Each row is a point on a tangle of strands that fork, close into loops and nearly touch. The rows are in no order.
In the rows, zero is written as 128.
Points whose rows are less than 163 apart are linked; no others are. Some points are linked to none.
j612: [130 113 134 139 148  61 161 118 142 129 120  99 135 135 157 198 127 111
 153 179  89 162 129 142 151 144 107 145 123 119 115 106 127 101 155 159
 129  65]
j958: [147 134 114 194 103 152 138 118 146 173 143 139 184 116 131 157 134 113
  94 114  89 169 141 211 133 138 113  93  54 111 104 128 146  95  87  75
 141 145]
j395: [117 152 201 116 128 134 120 118 109 117 132 140 115 142 143 116 109 190
 166 144 168  77 130  88  97 164 113 178 129 144 191 127  86 159  87  81
  79 140]
j960: [169 152 108 193 143 107 144 169 168 106 120 145  80  82 134 167 135 189
 176 125 133 127 128 106 149 137 178 127 136 184 140  96 103 111 144 113
 106 100]
j851: [128 105 117 107 109 197 102 133 144 170 108 129 162 158 120 113  86 108
  85  83  90 127 158 168 151 161 143  94  51 117  73 164 164 118  79 139
 112 209]
j225: [156 121 143  91 119 117  97 119 130 164 116 173 146 121 133  77 129 114
 129 166 182 130 150 129 145 104 157 136 200 112 113 126 104  78 132  93
 132 118]
j771: [143 125 149 107 158  93 144 112 172  80 125 143  94 134 175 175 139 137
 178 159 119  83 169 107 159 143 126 142 108 156 149 125  81 149 174  74
  83  66]
j459: [128  84 133 152 128 138 160 113 139  96 145 124 164  78 144 116 161  74
 146 117 115 173  67 151 112 121 102 137 150 115  81 110 126 101 146 176
 158 125]
j410: [121  89 127 177 170 141 124 161 113 111  78 164 127 118  88 119 109 108
 114  93 111 156 150 143 115 160 129 138 130 130 157 112 185 120 160 197
 158 110]
j702: [124 147 156  82 120 129 125 123 155 135 119  81  98 144 118 140 144 131
 142 167 151  99 135 109 141 114 119 152 157 137 136  95 102 113  94 118
 135 132]
j796: [177 135  90 167 168 141 176 127 104 145 141 120 110 109 161 117 126 114
  74  89 131 129  87 146 144  94 135 174 142 142  94 136 164 145 156 185
 131 104]
j26: [148 143 140 167 148 177 120  91 118 145 137 110 109 178 137 167 119 118
 127 100 120 144 157 179 135 131 140 100  81 120  72 114 151 138 134 169
 148 109]
j232: [158 125 121 132 141 145  59 140 110 188 132 131 152 187 132  67  78 102
  88  99 120 131 142 180 146 132 106  98 150 124 109 128 100 133 135  74
 118 160]
j508: [144 147 146  83  77 106 100 123  62 133 141 151 125 181  81  67 116 104
  67 137 151 155 147 149 137 115 152 123 104  62  79 171 129 123 111 122
 165 189]
j855: [112  88 112 111 130 149 137 135  96 107 138 138  91 162 103 182 131 156
 136 126  61 116 156 126 161 144 164 157  96 108  80 128 173 136 129 152
 132 148]
j983: [139 153  66 177 162 158 140  64 150  89 176 127 122 102 162 138 142 143
 133 123 122 111 134 123 129 115 101 156 132 128  74 162 119 130 163 105
 136 116]
j409: [136 152 152 154 133 125 116 123 105 111  71 173  66 120 123  89 110 154
 117 102 129  71 127  96 130 172 159 154 161 145 147 142  99 120 163 107
 125  99]
j274: [111 108 138 148  94 135 154 115 149 121 106 175 153  80 119 135 145 138
 157 147  81 129 149 145 129 182 157 187  96 159 125 164 157  87  96 138
  82 143]
j733: [151 154  90 164 120 140 108 168 124 149  90  80 108 143 125 132 115 166
 101  78 129 107 135 126 131 184 139  59 109 133 131 106 156 128 153 140
 117  86]
j237: [127  99 178 107 172  94 101 143 119  82 146 191 128  96 132 113 150 102
 178 111 121 167 134 114 116  92 126 140 204 122 146  81 123 142 147 134
 141 113]
j457: [142 179 109 200 122 124 148 113 164 117 101  99  45 147 153 130 120 148
 126  95 144  88 110  89 122 165 116 148 118 168 119 126 147 138 174 141
 124 107]
j330: [ 80 157 106 122  86  81 158 163 223 153 126  71 134 114 124 117 151 142
 126 134 170 125 108  92 132 135 129  41 176 133 117 108 131 111 136 112
 107 115]
j381: [160 104 146  93 181  63 156 140 154 101 144 134 136  94 166 152 136  78
 168 131 110 156  91 122 138  86 112 163 191 155 136  87  89 133 144 131
 113 100]
j113: [144 174  58 229 120 119 158 134 167 157 169 103 141 100 155 155  99 178
 110 129 103 127 135 133 136 111 118 104 113 144 120 145 111 114 142  65
 141 105]
j833: [101  82  89 144  88 144 100 182 159 176 131 119 178 135  90 142 107 139
 101 116 106 154 161 143 148 157 128  89  74 117 166  99 170 113  94 109
 121 186]
j55: [131 132 142 195 123 129 149 133 164 173 163 104 145 118 109 179  93 150
 139 113  83 179 164 155 145 191 150 131 121 139 111  64 169 128 104 158
 132 141]
j250: [104 125  85 169 136  92 167 109 159 152 142 119 116  62 182 176  88 141
  98 173 125 151 153 118 171 123 143 166 144 144  88 163 139 112 143 100
  70 119]
j849: [165 108  84 149 107 115 126 190 125 149 111  60 143 136 154  93 115 170
  82  86 120 135  97 109 121 123 112  65 134 104 123  72 120 145 166 129
 132 107]
j174: [146 114 140 115 117 147 147 129 171 114 133 102 121 119 151 167 157 131
 171 141 166 147 125 169 125 108 124  76 119  86  42  94 132 121 125 156
 129  91]
j176: [134 100  99 115 130 136 107 113 130 136 106  83 147 141 138  86 119 116
  69 125 160 142 129 142 132 144 115 103  77  93  55 123 132 116 124 192
 186 151]
j581: [139 186  70 204  84 148 117  96 156 163 149 121 100 135 123 150 145 184
  83 123 116 101  99 139 140 152 148 114 102 135  96 117 138 121 121  39
 132 130]
j603: [ 85 118 112  85  98 164 129 158 118 118 122 151 135 129  47 112 144 161
 126 137 149 117 143 158 126 152 126  74 102 113 132 147 173 114 124 117
  95 155]
j384: [117 163  55 164 117  85 162 185  97 130 131 144 130  77 151  39 104 148
 114 123 115 121 121 124 107  87 133 159 172 124 135 145 127 117 113 136
 105 122]
j380: [150 158 171  87 171 114 135 116  98 120 112 159  65 194 117 132 112 115
 108  96 126 101 128 122 156 104 136 140 145  93  98 124 156 161 159 157
 138 115]
j63: [120  93 135 133  84 143 107 115 158 102 131 141 135  90 126 141 178 127
 191 172 200 120 124 159  85 145 138 158  96 153 116 117  94 112  89 125
 120 124]
j65: [148 160 182 115 170 113 115 111 120  85 163 205 111 114 131 121 148 126
 164 111 138 118 159 121 128  86 116 167 188 146 167 116 101 167 107  91
 118 113]
j443: [134 151 112 156 146 115 159 120 161 137 172  74 162 126 193 144 115 130
 162 146 116 114 105  61 136  85  91 128 191 127 127 138 105 152 177  83
 122 112]
j675: [166 135  85 144 143 169 127 157  96 129 142 138 124  92 110 140 158 119
  97  96 126 110 106 145 132 107 147 172 133 133 120 112 158 113 116 148
 120 129]
j778: [163 153  89 212 130 125 176 118 169 132 166  92 182 109 172 171  99 129
 144 129  97 169  89 109 118 122  86  98 147 125 120 132 135 106 176  81
 131  96]
j312: [115 184  62 142 106 121 138  88 113 139 112 109  69 127 147 158 130 175
  80 161 104  86 112 119 153 133 166 122 124 115 101 154 121 106 129  82
 130 107]
j822: [170 150 119 161 194 157 122  47 149  91 156 126  74 119 173 157 133 118
 111 129 163 112 133  93 128  90 104 158 144 154  83 157 103 128 153 114
 171 131]
j495: [111 141 173  62 158 190  95 118 129 140 136 132  58 180  96 134 109 110
 109 126 149 121 160 117 111  72 143 107 126  80 128 121 123 102  79 139
 159 155]
j966: [114 108 113 142 141 113 129 106 109 115  90 162 130 125 141 123 158 102
 118 141 128 123 151 140 132 131 129 154 123 106  87 173 145  98 150 150
 147 107]
j428: [110 165 141 128 139 193 122 129 135  99 162 113  92 170  89 174 123 133
 144 102 109 134 179 171 118 117 106  85  89 118  94 111 132 145 113 123
 133 130]
j579: [157  80 158 117 159 115 118 151  67  90 135 161 164 168 123 138 126  81
 106  96 126 182 134 146 118  98 128  99  67  78 109 164 204 154 145 195
 155 134]
j888: [159 174  93  91 151 131 104 119 116 169 116 143 117 101 130  93  88 116
  90 162 163 101 126  85 129 123 168 132 209 114 141 140 111  74 137  93
 125 119]
j481: [120 138 103 131  93 127 158 165 183 200 114 112 156  87 113 125 146 142
 153 158 176 123 103 141 134 144 138  79 167 142 137  96 145  69 127  80
 119 149]
j684: [121 129 111 112 114 109 170 115 169 162 163 126 150  68 164 131 124 130
 157 203 167 129 139 163 153 114 130 143 146 177 127 138  70 107 126  75
  42  87]
j570: [170  54 150 152 143 175 109 149 121 137 151 113 197 111 169 102 137 101
 105  73  97 175 116 158 102 108 141 104  85  71  63 128 145 129  96 179
 165 141]
j154: [147 124 164 141 151 121 125 163  97 100  65 188  74 117  91 118 128 127
 120 111 150 110 131 125 130 121 167 171 145 156 168 112 138 136 146 124
 112 127]
j277: [156 100 121 153 169 147 134  97 126 133 149 138 194  89 167 129 146  81
 124  98  99 188  97 159 110  82 148 129 133  97  57 138 134  99 121 194
 169 106]
j432: [123  98 106 164  88 143 100 157 135 150 130 102 170 136 125 147 143 144
 105 115 111 148 143 187 141 158 111  81  83  92 101  98 148 134 124 100
 138 132]
j807: [ 88 204  88 123 138 121 143 141 125 128 164 124 127 118 141 120 146 164
 147 154 102  70 131 143 118 106  92 114 170 121 139 156 115 148 118 100
 112  86]
j988: [111 194 173 112 113 135 136 154 115 131 114 119 106 134 122  79 131 196
 147 130 149  70 141  80  94 139 112 115 155 107 193 122 120 132  92 102
 100 131]
j374: [131 152  89 110 135 180 117 130 119 166 117 135 126 155 112 103  85 123
  95 123 124  96 135 135 148 157 138  98 162 109 129 135 117  98 144  69
 124 134]
j436: [147 109 110 123 108 138  97 141  94 134 142 161 164  99 115  79 152 117
  67 112  99 143 138 130 141 122 146 198 150 103 106 142 173 118  91 155
 135 164]
j630: [151 178 138 152 147  98 153 182  86  95 117 156 122  98 121 109 153 161
 144 114 121 100  90 123  89  67 119 137 149 150 196 139 124 150 106 128
 112  94]
j618: [157 115 154 158 121 145 129 175 153 104  81 115 128 118 126 158 171 162
 157 121 137 132 103 113 105 127 109 102 134 127 174  82 147 136 140 133
 142  79]
j116: [114 150  91 118 107 170 110  97  57 131  87 157 115 168  73  97 135  99
 103 102  83 124  88 112 117 146 177 150 126 121 147 179 124 133 134 115
 151 165]
j40: [139 139  81 167 136 144 140 145 107 149 142 158 146  50 151 106 142 168
 118 144 132 112 111 126 127 124 150 177 140 145 135 122 115 106 107 117
 101 125]
j240: [123  79 161  51  85  96 150 152 182 133 142  76 135 111 130 121 163 126
 172 175 176 131 106 128 131 139 121 115 130 172 193  98  68 159 118 121
  72 134]
j27: [116  83 126 144 138 148 117 121  98 106 157 137 121 146 135 151 128 131
 140 137  80 140 151 124 123 109 132 180  66  76  56 141 155 144  74 148
 164 155]
j73: [142 135 124 114 102 195 124 126 127 154 115 121 144 164 132 132 121 104
 123  93 108 104 146 138 156 137 190 108  73  92  36 173 163  90  86 106
 146 186]
j168: [148 137 120 101 112 108 115 166  87 124 101 104 111 208  82  99 111 133
  73  99 109 113 131 109 146 143 108 105  98 113 163 155 147 162 178 146
 145 146]
j135: [142 134 135 160 144 136 141 108 147  82 186 150 156  95 131 163 111 135
 188 163  76 172 129 126 106 128 100 152 158 131 110  88 104 120 134 111
 138 125]
j500: [148 152 137 161 129 139 143 153 127 140 156 146 105 106  91 194 131 191
 195 149 111 117 142 114 149 108 162 130 136 166 172 117 118 117 115  77
  91 127]
j638: [122 118 149  78  92 131 120 137 138 139 126  78 167 118  79 106 146 119
 110 140 140 152 101 107 127  78  84  65 168 106 161 118  89 122 118 147
 184 170]
j532: [142 138 212 168 141 119 134 155 121  79 118 145  93 141 144 138 120 167
 175 110 125  85 153  67 108 152 105 168 133 141 190 115 114 173 142  95
 103 106]
j309: [139 129  74 143 109 120 167 141 171 150  96 115 121  98 141 120 124 155
  65 102  99  98 133 130 172 164 166 143 113 128  96 156 190 114 148 174
  98 138]
j512: [ 75  98  96 108  81 149 139 156 100 108 106 147 126 113  66 146 145 159
 100 129  94 134 156 132 160 171 174 110  85 108 123 159 177 122 125 151
 116 175]
j197: [142 146 117 136 122 148  61 112  86 141 155 116 150 162 123 113 145  86
  92 124 111 111 123 121  87  94  95 124 149 110 137 133 125 154  92  97
 200 127]
j709: [114 138 187 112 137  98 151 163 145  97  90  92 119  88 132  93 157  88
 150 117 151 127  96 122  97 101  84 137 181 159 192 107  88 150 129 154
 145 141]
j198: [ 82 113 152 107 122 173  95 122  91  98 126 175  99 132  91 165 107 150
 164 165 150 106 142  94 114 102 134 158 123 110 178 123 138 122  91 108
 127 124]
j623: [ 94 162 144  57 130  96 112  96 111 139  88 153 134 124 108  83 137 122
 126 188 190  65 126 115 110 150 128 110 169 154 165 189  90  93 137 127
 132 117]
j441: [146  98 115 119  75 140 130 131 124 140  99  75 171 114 107  98 150 107
  92 136 165 152 110 141 119 128 110 107 128 101  89 114 107 103 112 143
 201 171]
j594: [111 101 148 118 129  57 125 150 127 123  70 138 131 113 105 184 149 149
 161 188 108 139 156 141 156 147 138 119 110 132 168 128 123  91 154 147
 105 102]
j423: [ 83  94 131  66  90 109 140  95  82 146  78 156 113 150  87 109 128 132
 178 162 162  88 107 129 137 178 157 155  96 171 144 183  98 125 123 114
  97 149]
j757: [146  85 120 144 160 138 123 147 123 156 109 120 176 100 117 155 100 108
  97  82  79 199 122 168 131 150 126 102 123 119 174  98 164 127 131 237
 163 126]
j722: [ 96 150  41 131  84 119 140 116 127 175 110 115 101  81 139 132 128 158
  58 145  96  99 125 140 167 164 178 132 125 129  97 157 139  75 111 121
 122 142]
j902: [114 131 137 177 165 128 118 124 111  64 152 199 129 101 113 162 119 124
 181 153  81 162 131 113  96 119 105 177 111 153 175 131 130 130 127 115
 134 101]
j185: [121 102 192 105 129 110  71 138 106 108 143 205 131 115  67 102 133  82
 145 119 184 177 157 122 105  94 130 147 182 114 181 137 155 131 134 135
 138 143]
j829: [118  95 151  97 139 174  92 150  91 125 150 173  94 140  68 147  99 113
 101  95 130 160 171 149 125  74 157 139 136  77 116 119 146 126 113 138
 145 127]
j364: [122  97 113 142 138 159  89 134 100 122 134 157  88 100 104 181 137 195
 188 142 125  91 124  80 120 137 159 165 120 164 181 101 113 140 123  88
 114 144]
j318: [116  93 143 146 179  91 139  58 176  90  99 121  83 103 190 150 109  75
 121 148 153 147 148 140 140 115  98 153 133 147  98 128  90 146 168 167
 127  66]
j862: [107 123 205  84 107 175  95  74 115 112 131 140  76 160 106 151 120 159
 152 150 189  96 145  80  92 141 131 159 116 119 173 129  83 125  62  82
  95 151]
j396: [144 125 133 132 151 122  70  89  98 190 147 114 140 216 147  96  79 102
  85 101 120 118 149 150 144 137 113  97 133 119  98 148 119 155 171 124
 153 113]
j640: [134 110 185 127 196  74 125 157 143  89  56 126  92 114 137  95 127  85
 130  99 134 125  94  99 108  96  98 132 183 189 185  80 125 143 121 168
 163 133]
j352: [130  74 134 168 122 175 125 139 128  94 150 100 130 116 156 109 143 119
 144 104 119 185 116 142  78 114 123 145  63  66  39 124 154 146  98 168
 151 158]
j251: [130 140 164  86 157 111 125 176  96  98 113  92 120 171  75 124 112 121
  85  93 130 146 136  98 133  97  84  98 109 110 196 132 154 176 148 169
 147 152]
j907: [124  69 159 149 135 132 127 107 112 107 104 207 142 107 122 139 143  92
 186 154  84 140 152 139 131 156 169 207  64 166 155 171 119 112 121 131
  82 135]
j535: [135  96 144  22 152 112 158 119 176 133 175 118 128 123 172  83 149 114
 148 168 176  94 143 121 141 110 144 142 125 173 206  97  45 171 117 104
  78  88]
j13: [110 119 120 100  93  81 140 150 122 158 102 126 120 102  90 104 136 151
 178 165 182  95 117 125 105 181 142 124  96 205 187 150 125 127 113 135
  69 140]
j288: [128 134 133 120 138 113 177  95 173 121 165 102 189  95 168 196 118 118
 142 125  72 208  68 140 127 162 120 131  96 121  60 108 152  77 130 199
 135 105]
j872: [137  98 134  83 133 157  95 126 105 113  75 113 108 174  89  99  97 137
  60 127 168 153 142 132 147 159 133  68  64  79  90 135 109 119 128 186
 167 160]
j826: [147 169  84 178 141 139 127 138 134 174 163  71 144 185 133 125  88 119
 131  90  73 146 123 162 129 137 112  95  97 161 141 129 139 164 149 156
 102 129]
j505: [161 144  77 182 188 154 155 126 131 179 170 108 159 125 189  96  91 118
  90  78  92 158  89 148 138 116 135 126 120 158 117 137 142 169 160 186
 117  97]
j152: [115 177  88 131 154 148 117 148 178 168 138  60 102 164 142 139 107 162
 114  96 126  76 150  65 124 144 128  54 136 140 146 101 131 131 148 109
 133 100]
j923: [129 143 151 177  97 139 128 117 187  92 160 135 135  97 127 153 147 155
 193 152 133 158 133 155  96 149 108 147 146 156 136  94  91 140 115 102
 113 108]
j221: [ 98 198 102 142 122 135 141 145 151 123 144 110 133 125  95 141 140 151
 133 114  76 118 157 179 110 124  97  66 134 125 138 118 129 137 111 110
 117 102]
j421: [142  82 130 114 145 122  89 139  68 137 140 138 180 195 145  92 113 108
  91  84 100 168 143 167 140 137 106 105  61 111  82 192 174 159 143 184
 104 151]
j641: [145 118 108 125 160 114  88 109 109 161 165 134 165 174 174  99  96  56
  75  79 151 158 133 141 128 105 126 109 149 116  70 150 150 156 149 152
 157 118]
j545: [124  96 129 147 109 148 168 108 151 125 178  95 181  82 153 169 133 107
 138  83  74 185  61 169 131 153 126  83 143 103  89  81 120  95 154 162
 135 110]
j665: [ 76 101 121  82  97  92 134 114 145 130 109 140 147 154 128 117 130 110
 186 211 134 104 167 144 139 169 128 164 110 142 125 156 109 101 144 104
 111 154]
j637: [174 147 123 180 178 173 150  54 106 136 149 136 120 136 156 130 133 101
  89  94 117 138 126 164 143 126 151 178  91 132  92 148 159 135 156 210
 159 121]
j93: [101 124 168 131 138 112 132 133 128 152 126  73 142 121 123 116 129  76
 127 108  98 135  91 114 112  94  91 102 198 124 159  90 104 137 131 164
 189 145]
j910: [125 109 172 125 127 115 138 123 133  66 113 156  93 132  95 135 124  78
 188 154 127 131 180 161 111 153 131 187  76 171 164 125  95 147 126 130
  83 113]
j97: [102 112 120 108 193  89 140 115 175  85  90 121  68 121 172 142 121 109
 125 147 126  87 153 100 153 141 108 139 129 158 149 151 110 130 165 126
  91  69]
j984: [123 122 118 156 132 148 150  92 123 178 138  50 142 116 191 132  96 126
  73  80 149 126  65 131 140 119 100  82 176 122 122 104  99 179 183 167
 147  99]
j213: [119  89 118  84 115 133  82 140 100 140 115 188 178  76 112  94 139 132
 116 170 142 109 157 129 138 150 155 180 141 121 121 136 137  88  85 153
 138 174]
j696: [139 127 123 152 142 153 142 151 136 152 167 103 153 157 118 158  64 125
 161 101  69 184 135 154 139 152 109 136 122 125 132  98 164 155 142 154
 112 139]
j103: [132 129 106 172 147 122 158 105 168 138 134  55 109 100 153 179 133 128
 134  99 137 135  90 127 136 122 119 110 162 151 125  68 121 154 151 169
 154  98]
j530: [147 139 128 161 123 113 146 157 112 130 128  85 113 142 166 103 123 167
 101  87 102  94 110 103 111 110  91 111 158  90 133  74 108 187 145 108
 158  91]
j74: [152 126 172 114 169 116 107  79 106  69 104 131  52 179 156 153 154  95
 119 144 151  85 110 106 135  88 130 202 103 159 108 122 100 150 108 111
 159 132]
j214: [123 156 109 160 105 155 123 113 131  99  82 141  56 128 122 114 163 172
 138 131 130  62 104  78  97 183 138 149 111 157 133 131 130 138 137 107
 128 126]
j438: [151 109 207  75 130 138  77 129 103 128 116 192 115 143  91 100 148 108
 128 145 207 136 149  99 114 102 146 142 179 104 134 134 123 114 115 100
 135 139]
j593: [132 144  83 179 103 132 156 109 184 157 173 116 177  98 137 197 155 119
 151 148  97 159 124 165 149 110 140 110  92 134  82 124 162  80  82  98
 138 147]
j245: [135 113 148  83 138 100 158 138 147  82 150 153 190  98 158 125 130  96
 225 147 120 170  49 115  95 135 120 131 175 141 153 112  96 125 161 126
  87 101]
j351: [ 90 132  98 119  67 180 132  92  89 156 115 144 133 160 101 140 138 120
 131 127 113 101 113 156 133 140 170 120  68 106  81 165 143 104  83  58
 137 191]
j917: [147  94 167 132 151  92 143  99 181  56 116 144 120 125 165 126 139  60
 163 144 129 154 147 170 105 144 104 179  84 148 119 100  79 154 131 162
 107  96]
j856: [146  99 139  89 114 108 157 176 123  97 128 149 169  67  92  97 150 157
 143 148 149 171  83 155 140 114 115 106 176 102 131  93 127 127 160 149
 110 135]
j7: [143 102 184  71 167 104  87 100 103  70  65 177  73 157 159 134 156 121
  94 133 162  77 107  84 129 132 151 172 133 138 165 101 104 156 103  77
 134 123]
j752: [150 101 142 140 181  79 130 179 110 104  51 144  77 101 121 100 122 110
 102  99 134 140 114 120 134 105 139 153 139 166 172  78 167 127 149 176
 165 117]
j14: [173 111 145  74 161 118 146 121 145 107 140 133  93 139 175 132 142 115
 148 157 144  75 144 107 151 125 169 146  88 172 169 113  63 180 142  73
 103  95]
j744: [ 95 136 122  92 120 124  77 143  53 131 144 159 157 139  93 110 154 114
 114 160 140 120 130 120  87  82 112 117 156 118 195 154 150 136  99 121
 183 132]
j385: [128 120 197  69 143 157  96 123 130 124  96 154  80 140  94 101 119 110
 157 166 191 141 165 120 121 101 166 126 117  84  92 143  97  84  72 136
 163 149]
j387: [ 92 157 171  90 103 147 121 128 175 153 167  69 121 181 121 144 163 155
 152 144 166  85 147  81 114 129  94  97 147  95 141  97 122 130  84  84
 147 156]
j78: [113 101 160 120 180  98 113 143 104 103 164 158 129 173 140 129  78 127
 132 109  84 149 160 126 127 132  91 113 157  86 133  89 148 191 168 156
 158 110]
j465: [153 140 132 112 149  84  98  92 110 101 180 203  91 107 171 108 154 118
 134 137 149 125 136 126 147  82 146 189 180 138  91 132 102 156 134  82
 115  97]
j369: [100  80 114 131  74 130 120 155 131 133 112 138 184 116  93 147 106 175
  83 130  50 129 164 134 146 152 146 128  77 108 142 135 204 124 105 139
 130 178]
j56: [ 58 128 185 108 100 137 136 136 189 159 155 108 148 136 113 138 150 183
 198 173 158 133 148  93 125 135  82 105 141 121 193  92 111 134  89  85
 111 146]
j911: [121 142 159  50  88 122 103 114  49 117 111 209 112 172  63 103 127  96
  99 130 169 143 131  96 131 121 159 112 125  79 117 215 132 116 126 117
 139 182]
j164: [116 134 134 100 156 100 157 121 130 113 136 100 170 134 141 196 116  80
 178 148  89 183 125 162 120 134 114 107 101  93  79 111 149  79 133 188
 152 113]
j269: [123  93  95  63 111 114 118 107  92 143  92 167 141  78 136 112 143 169
  95 177 138  78 112 120 172 152 182 186 136 136 128 170 119  85 128 127
  94 146]
j29: [107 199  65 143 117 140 170  87 171 110 180 117 121  95 153 144 149 155
 140 161 160  94 121 151 138 113 100 130 139 148  87 151 109 125 120  75
 103 119]
j276: [ 84 133 140  94 111 104 100 153  65 114 114 147 142 139  67  89 110 153
 136 150 160  99 127  80 104 118 119 125 138 145 223 176 157 145 134 119
 145 162]
j531: [106  89 103  79 102 170  96 140  60 124  91 172 148 177  56 114 122  97
  87  94 116 148 131 101 126 144 178 112 119 104 159 210 144 126 152 124
 136 177]
j588: [120 202 150 170 122  98 155 164 115 101  82 130 128 105 179  89 158 178
 168 105 151  72 134  85  65 101  99 109 136 150 181 142  95 128  81 128
 107  93]
j16: [131 190 146 143 176  93 129 112 143 139 116 121 115 123 160 112 103 106
 108 106 121 110 155 108 141  99  87 133 197 132 140 152 110 137 151 136
 146  86]
j894: [122 121 120 118  96  93 173 131 215 161 167 118 168  81 154 157 138 144
 186 172 162 145 110 138 148 146 152 114 152 162 125 104 116 100 136  88
  54 134]
j145: [ 92 122  96 102  93 139 120 122 123 126 115 147 147 100 102 137 164 163
 161 171 189  96 120 156 111 156 143  98  97 129  94 131 151  96 105 113
 120 132]
j255: [125 124 153  70 120 136  95 146  93 119 130  82 145 168  51 123 127  90
  88 128 164 167 142 132 133  62  75  87 110 101 170 148 123 133 110 158
 178 165]
j422: [179 136 117 139 143 120 128  74 148  88 126 109  72 142 179 176 170 133
 135 151 162  96 116  93 136 109 116 189  99 184 102 134  92 140 131 100
 126 127]
j358: [111 113 113 113 104  99 173 106 148 130 117 112 118  68 167 137 134 105
  93 177 173 155 125 135 154  88 109 161 181 128  96 155  93 112 139 111
  83  87]
j525: [155 119 110  92  90  94  79 137  85 143 174 152 168 171 131  68 138  69
  76 105 156 174 114 157 130 100 119 117 136  77  83 149 152 134 115 131
 165 170]
j49: [139 134  75 182 153 109 115 102  74 178 122 142 125 140 140  56 135 100
  62  84  81 132 111  98 120 129 150 153 124 128 143 197 166 121 163 151
 150 123]
j975: [102 170 106 151 113 105 162 100 217 159 162  55 128 124 125 181 148 108
 132 113 149 144 112 138 140 128 137  67 160 158  87  91 158 121 150 142
 124 109]
j477: [ 67 146 176 129  95 103 156 146 161 125 173 103 159 103 109 154 129 181
 213 142 140 118 107 113  74 119  87 105 139 160 203 109 128 144  74 102
  84 117]
j540: [ 98 143 138 114  88  71 149 173 177 137 123  86 130  96 126 126 140 126
 195 153 150 123 116  94  99 145 138 123 124 187 197  96  89 145  97 137
  86 132]
j948: [135 149 141 100  95 102 151 140 171 146  91  75 103 147 123 124 127 153
 115 153 171 113 135 105 148 140 114 107 152 112 132 112 135 127 162 131
 111 118]
j553: [118 132 137 151 193 126 108 123 103  87 155 171  96 161  96 142  94 143
 167 108  58 130 158  99 131 119 118 149 150 134 157 113 132 157 149 123
 157 129]
j743: [128 146 124 124  86 179  95 129  71 150 158 114 141 181  98 136 114 104
  99 128 123 132 129 137  99  99 113 130  93 115 125 153 147 135  82  72
 135 173]
j478: [139 126  91 200 123 121 165 108 194 132 149 118 144  89 178 147 103 153
 117 118  92 135 155 111 177 181 159 169 121 157  87 136 180  99 151 128
  82 129]
j720: [138 126  99 153 130 165  83  78  61 189  96 126 137 180 130  91 124 100
  52  90  55 123 110 135 148 160 152 140  97 135 128 188 135 115 138 143
 139 153]
j649: [126 111 112 103 134 168  95 133  87 150 157 111 138 187 126 102  94  97
  67  73  95 139 151 187 154 121 147 145  68 117  83 172 152 156 105 171
  97 183]
j515: [116 159  93 175 111 102 163 173 159 127 113 129 155  92 132 111 112 131
 173 152  99 133 110 121  92 170 109 119 121 139 152 118 148  98 151 126
 122 105]
j847: [ 80 122 161 117  60 150 140  69  83 147  84 144  98 176  85 155 132 130
 178 146 140  96 117 113 133 164 178 152  95 145 121 165 121 112 116  83
 115 169]
j143: [126 164 145 143  79 119 157 191 113 127 126 106 141 144 126  56  90 183
 133 115 129 112 129  99  97 134  90  98 141 107 168 101 109 162 116  99
 132 139]
j157: [150 130 148 100 154 149 116 112 111 139 105  84 129 170 162 117 124 121
  56  63 177 129  90 145 128 127  92  86 142 121 135  88 101 186 156 188
 164 113]
j930: [127 109 108 118  94 137 143 137 166 121 142  84 164 155 145 134 141 141
 117 108 132 161 115 186 139 131  85  26 106  81  76  99 112 134 154 133
 125 104]

A fork is a point with three links, a tip a point with one. Leave the first point through the second and follow the links. Name the first fork or tip that comes.
j778; j113 | j330
j422; j822 | j796
j374; j232 | j49
j352; j570 | j594
j907; j910 | j540
j911; j508 | j438
j78; j553 | j512

A piece is all that can be reached along the links. How many separate loops has the piece of each point below (a circle has one, a figure eight two, a Y none), and how many tips (points with one link)?
j771 | loops 0, tips 6
j438 | loops 0, tips 4
j960 | loops 0, tips 4
j55 | loops 0, tips 4
j640 | loops 0, tips 4
j545 | loops 0, tips 4
